A landscape with many valleys, sampled at points; each row gives a point and its height.
From any point a ball takes the steepest step (drop divided by distance) to one of its 2 nearest points. It stops when none of these is lower. Distance is the straight distance between rows; heights are no part of it.
(434) height 19.6: [  7   1 -22  14   2  -3  -4  16 -28  -5 -14 -29  -2   9 -13  10 -21   8
  12  14  -3]
(213) height 87.9: [ 23  15 -13   7  -4  29   6   0  -8  24   9 -19  -3  30  11   7   1 -10
 -40   0 -10]
(271) height 58.6: [-17 -17 -35   4  -8  29  -5  10  16 -15 -17  58 -28  -8 -20 -23   8  23
  -8   3 -31]
(786) height 56.1: [ 48   2   7 -20   5 -31  35  46 -41  33  -7  33   1  19 -16   5  11 -38
  46  19  16]
(79) height 25.4: [-31   9   6  46  -1   5   6  -7  30 -12  27   1 -33  10   6 -25   4   2
   2 -31  -6]
(222) height 75.4: [ -8  -6   2 -40 -29  15  -6  10  -7  -6   3 -23   6  19  13  26 -25 -15
 -11  15  26]
(803) height 81.2: [ -3  -8   2  46  -5   9 -37  -3  30   8   9  20  16  12  27   5   1  24
  -3  18 -12]
(749) height 75.8: [  2 -18 -20   7  25  -3  16   3  -6 -30   5  36  44 -15   0 -34  -2 -17
  27  17 -17]
(57) height 51.9: [ 40  27   9 -21  -4  -6  -2  37 -42  13 -11  12  -6  15 -14  -1  17 -35
  33  -1  34]
(73) height 30.7: [ -8 -10  -8  -8 -12  29 -18 -51  27  41  37   5  -5   9 -17 -20   5  42
 -35   9 -37]
(486) height 92.1: [ 68  10 -20  -7   8 -37  22  29 -23  -2  -7  -6  -2  -9  10  35  14  -3
  36  15  56]
(540) height 88.0: [  8  -3  -9 -31   1 -39  67  40 -20  35 -11  16   9 -44  -6   5   6 -18
  14  19  25]
(426) height 65.3: [-27   3  15   7 -13  15 -18 -32  75   9  26 -25 -32 -19   5   2   3  17
  -5   3 -16]
(512) height 26.9: [-32 -10  -9  30 -21 -16  16 -16  26 -19   7  32 -47 -14 -30 -37  -7  30
  -6 -41 -36]
(753) height 53.8: [ 15  18  -3  11 -17  14 -31 -11   9  -3  15 -32 -37   1  13  11  11   6
   1  12 -11]
(493) height 89.4: [ 24   9   6  -7  -1   3  11  12 -15  27  -6 -29  18  12   7  37   6 -34
 -18 -10  11]
(661) height 46.5: [ 26  26  -5 -18   2  15   7  29   3 -19  -8  -5  -5  15  27  14  10 -29
  11  -7  45]
(847) height 62.2: [-17  -7  -2   6  35  -2  46 -11  -3 -46 -22  48  -9 -24 -13 -34   2  20
  -5 -22 -46]
(72) height 78.1: [ 22  12  35  -7 -22   2 -26  12 -15  -2 -12 -28  29  27  16  42  32  -2
  21 -13  61]
(646) height 77.1: [-13  -2  -6  46  -7 -13 -12 -10  23 -12 -10  22 -13 -16  11  -5   1  30
 -25  -5 -23]
(768) height 40.6: [-33 -24 -39 -25  -3  20 -15   5  -8 -18 -16  12  12 -22 -27   0  -5  23
  11  15 -12]
(50) height 84.2: [ 18  -1   6  32   4  24 -45   2  22   9  -7   4  -5  53  11  26   2   8
   5   0  -1]
(903) height 18.4: [-35  -6  -5  41 -18   4   7 -15  22   0  48 -23 -28   3   6 -16  16  20
 -29  -1   8]
(637) height 43.0: [-13 -16  10 -35   1   2 -27 -37  18   1  10 -10  15 -33   2  -5  -8  16
 -36  13  27]
(494) height 69.2: [ -4 -28 -12  -1  23 -20  -6  -8 -19  34  -2 -17  32  -5 -17  35  -2  -9
   1  21  16]
(441) height 23.7: [-18  -8  -3   5 -13  11 -29 -18  31   5 -16 -19  -5   9 -16  -6 -48  33
 -14  -9 -15]
(172) height 90.5: [  8  20  25  -5   5 -20  28  24 -31   7 -13 -31  12   8  27  42   5 -16
   6 -16  39]
(495) height 32.5: [-16   6  15  18 -20 -22 -23 -33  42  -3  16 -22 -12  21   9  -1 -38  20
 -18 -19  -1]
(339) height 52.0: [ 18  -3 -21  -9  -1  23 -43   7   3   5   5 -18 -13  -8 -12   6  14 -10
  -2  21  16]
(342) height 48.8: [ 42  26   5  -3   7  18  10  46 -16 -34  -6  19 -10  28   3 -15   7 -29
  17 -17  24]
(754) height 13.1: [ 22   5  37   3   6  26 -39 -17  28   5  22 -55   1  23  12  -4 -18  13
 -19   0  25]
(556) height 57.5: [ 10   8  12  -6 -22   6  11  12 -17 -19  17  17   1  49  33  -4   8 -27
  11   8  -8]
(3) height 12.3: [ 15  -6 -22   7   2  12  26  33 -45  -4 -33   1   0  -2 -28  -8 -20   8
  12  19 -33]
(345) height 79.1: [  2   1  21   9 -17  -8 -39  15  -8 -21 -23 -22   3  21  11  27  15 -11
  14  -7  18]
(236) height 52.1: [ 40  15  16 -11 -10 -16  13   1 -10 -15  14  12  36  24  43  19   4 -34
  23   5   0]
(763) height 39.0: [ -4 -12 -22  26  -5  -2   1  18   6 -40  -6  18 -13 -10   3 -15   7 -22
  11 -15 -28]
(201) height 40.0: [ 21  11  46  22  16 -12  26  35 -36 -30 -28  18  -1   4  12   1  21 -21
  10 -24 -19]
(884) height 72.0: [-11   5  12 -37  -6   2   4  11  -6 -13  -8 -16  14  18  11  10 -25 -24
  39  25 -10]
(900) height 9.6: [ -1 -14 -15  29 -18  21   1 -44  32  18  43 -24 -12  17   4  -5   2  24
 -35 -17 -23]
(894) height 92.9: [ 43  28 -20 -18  15 -27  -2  18 -15   0   8  -2   3 -13  -3  -1   6  -8
  22  19  70]
(682) height 46.8: [ 17 -29   1 -39  13  18 -19 -43   8  27   0 -40  25 -42 -24   4 -19  27
 -37   4   4]
(311) height 58.8: [-31  -8   4   9 -12  33  -6 -31  87  27  49 -17 -20  -3 -18 -29 -13  38
  -4   1   3]
(881) height 65.9: [ 15  -9  -1   0  27 -31  16  29 -19  50 -18  11  37  -6 -13  17   5 -20
  24  20  20]
(9) height 48.0: [-14  -9 -42  -4   6  -3  16 -10 -22   4  -2  -7  -3 -27 -20   3  14 -31
 -22 -14 -10]
(458) height 57.6: [-42   2 -19  -3 -21  12  24 -24  -3  -5   8  47  -5   3 -19 -51  -4  44
 -34 -37 -28]
(889) height 27.6: [-40 -20 -31 -10 -21   8 -18 -35   3 -19  -3   4  -1 -18 -17  -8  -3  42
 -11   7 -25]
(130) height 44.4: [ -1  18  -9  -6  28  15   7  14  16  -8   2  -8  11 -23  24   1  10 -16
   2  -2  32]
(892) height 49.3: [-41 -21 -11 -25   2   8   8 -33   2  10  19   7  14  17  -3   6 -23   7
   1   9 -33]
(285) height 48.6: [-18 -12 -31   7 -10  38 -19  12  20 -14 -10   7 -13 -11  -3   0  23  14
  -2  19 -10]
(737) height 41.0: [ -2  15  -7 -25  19  -1  -2  -2  13  22 -15 -11  33 -38   4  10   8 -24
  -3  12   9]
(712) height 86.0: [ 31  27   4  10  -1  33 -29  26   0  36  -4  -9  -2  40   2   5   7  -8
   6  -1   5]
(612) height 61.5: [ 40   6  16 -21   7 -53  16  31 -16  58   3  18  19   0 -13  19   8 -11
  55  19  36]
(504) height 46.0: [ 44  29  41   6  -8 -19  32  26 -32 -18 -13  11  23  14  26   1   5 -37
  35 -15  -7]
(559) height 91.6: [  7   1 -21 -47  12 -25  75  -2 -23  34 -25  24  13 -47  -8  12  -9   5
   0   3  -8]
(851) height 14.5: [-12 -13  10   8  -5  -5 -30  -1  -8   8  -3 -46  -2  19 -12   8 -23  17
  -8   9   1]
(844) height 64.9: [-39 -16 -14  -2  23  -3  21 -12 -17 -10   6  25  29   1   1 -24 -16  14
  14  10 -33]
(448) height 81.8: [  7   1   9  -5  38 -16  35  17  -1 -52 -13  32  19 -20   1 -30 -15 -11
  17  -7   3]
(395) height 63.9: [-18   0   1  -6  -4   5   3  -2   3 -10   9  16  -2  40  25  -4 -32 -12
  14  10 -30]
(365) height 9.3: [ 17  -2  25 -12   4  10 -18  -9 -15   4  17 -67  15  -7   6   4 -15  31
  -6  27  23]
(154) height 49.2: [-13 -15  15   6 -17  41 -29 -28  57  33  51 -13   4  18  -4 -25  -5  18
 -11  19 -11]
(798) height 77.5: [ 21   4  35 -23 -10  -2 -42 -11 -20  -9  12 -37  -8  33   4  41  20 -10
 -11  -6  67]
(635) height 41.3: [-39 -11 -10  34 -33   0   8 -25  27  27  12  27 -23  -4 -32 -29  -1  40
 -34 -35 -24]
(155) height 50.8: [-29 -20  -5 -14 -15  -6  22  12 -46   7   0   3   9  -7  -6  -5   5 -26
 -26   1   6]
(878) height 23.8: [ 10  14   7  14  18 -19 -16 -14  -7  -4 -13  31   3 -18  24  -6  21 -18
  14   8 -29]
(502) height 69.4: [-38  24  29  -4 -18   5 -13 -12  30   1  -2 -28 -41 -24  20  -8  -5  20
 -19   0 -21]
(810) height 32.8: [ 14  15  30  34  22 -20 -12  -8 -23 -20   9  19   2  14  25 -14  19 -17
  36 -16 -10]
(346) height 8.7: [-40  -6 -27  12 -25 -13   6 -37   6 -18  13  -6 -24 -26 -15 -19   6  13
  -6 -20 -44]
(838) height 45.9: [-11 -29 -11 -26  13  -4  46  -3 -31 -28 -25  60   4 -21 -26   2  -7  11
   2  -8 -45]
(13) height 76.7: [ -5 -16  19 -23   2  -6 -14   7 -13   2   4 -13   8  14   4  32  -7 -16
 -23  15  64]
(141) height 20.0: [ -2  10  49   0  -3  14 -63 -22  47  29  15 -16  -4  24   2   3   2   3
   5   6  10]
(298) height 32.4: [-29 -19 -24  49   8   9  17  12  16 -27   0   5 -49   5 -12 -14  12   4
  -2 -18 -19]
(327) height 34.3: [ -2  11  -6  -7  10  -4 -18 -38  18  10  -3   2  17 -20  12  -2   5  -9
  -4  -3 -18]
(670) height 72.2: [-21  14  -2   9  22 -13   8 -12  -5 -11 -31  33 -13 -25   3 -12  -8  29
 -18 -17 -27]
(824) height 27.2: [  5 -16 -17 -24   3  11  34  14 -24  -9 -34  26  17   8 -32 -14 -26  -2
  14  -5 -51]
(234) height 49.6: [ 20  -7 -12 -28   3  39 -17 -10   5  36   3 -34  18 -17 -15   7   7   4
 -36  20   7]
(662) height 85.3: [ 11  -2  -3 -12  15 -25  46  23 -23 -10 -21  15  13 -22 -12  -7 -18 -19
  16   4   6]
(484) height 91.3: [ 44  24  18 -12  -3 -40  24  35 -37   5 -15   2  -7   3  15  41  30 -16
  14  -8  65]
(219) height 45.6: [ -3 -13  10  29   5  -4  29  39 -45 -10 -26  16   2 -10  11  10  18  -6
 -15  11 -16]
(22) height 31.2: [ -2  19  16  53  15 -23 -22  -8   9 -11  15 -11 -17  11  13 -12  15  -5
  14 -22   2]
(805) height 38.1: [-33  -1  11   5   4 -22 -30 -28  23 -13  16 -14  -7 -14   1 -22 -18   9
 -20 -13  19]
(513) height 43.9: [-13   0 -24 -11   7   3  -7  12  14 -27 -25   8 -26 -27 -20   2   4 -32
  -8 -23  -4]

For each start below, name the point where the ball stops.
(172) => (3)
(881) => (878)
(646) => (3)
(540) => (892)
(559) => (892)

Call two points neighbours if one is among the 2 nearest of the other. Go from one point of each pair to the other, from neighbour to neighbour, staying as low as possible. Name the highest point that can't be avoided.
(79) / (878) => (810)
(892) / (900) => (395)
(3) / (365) => (434)
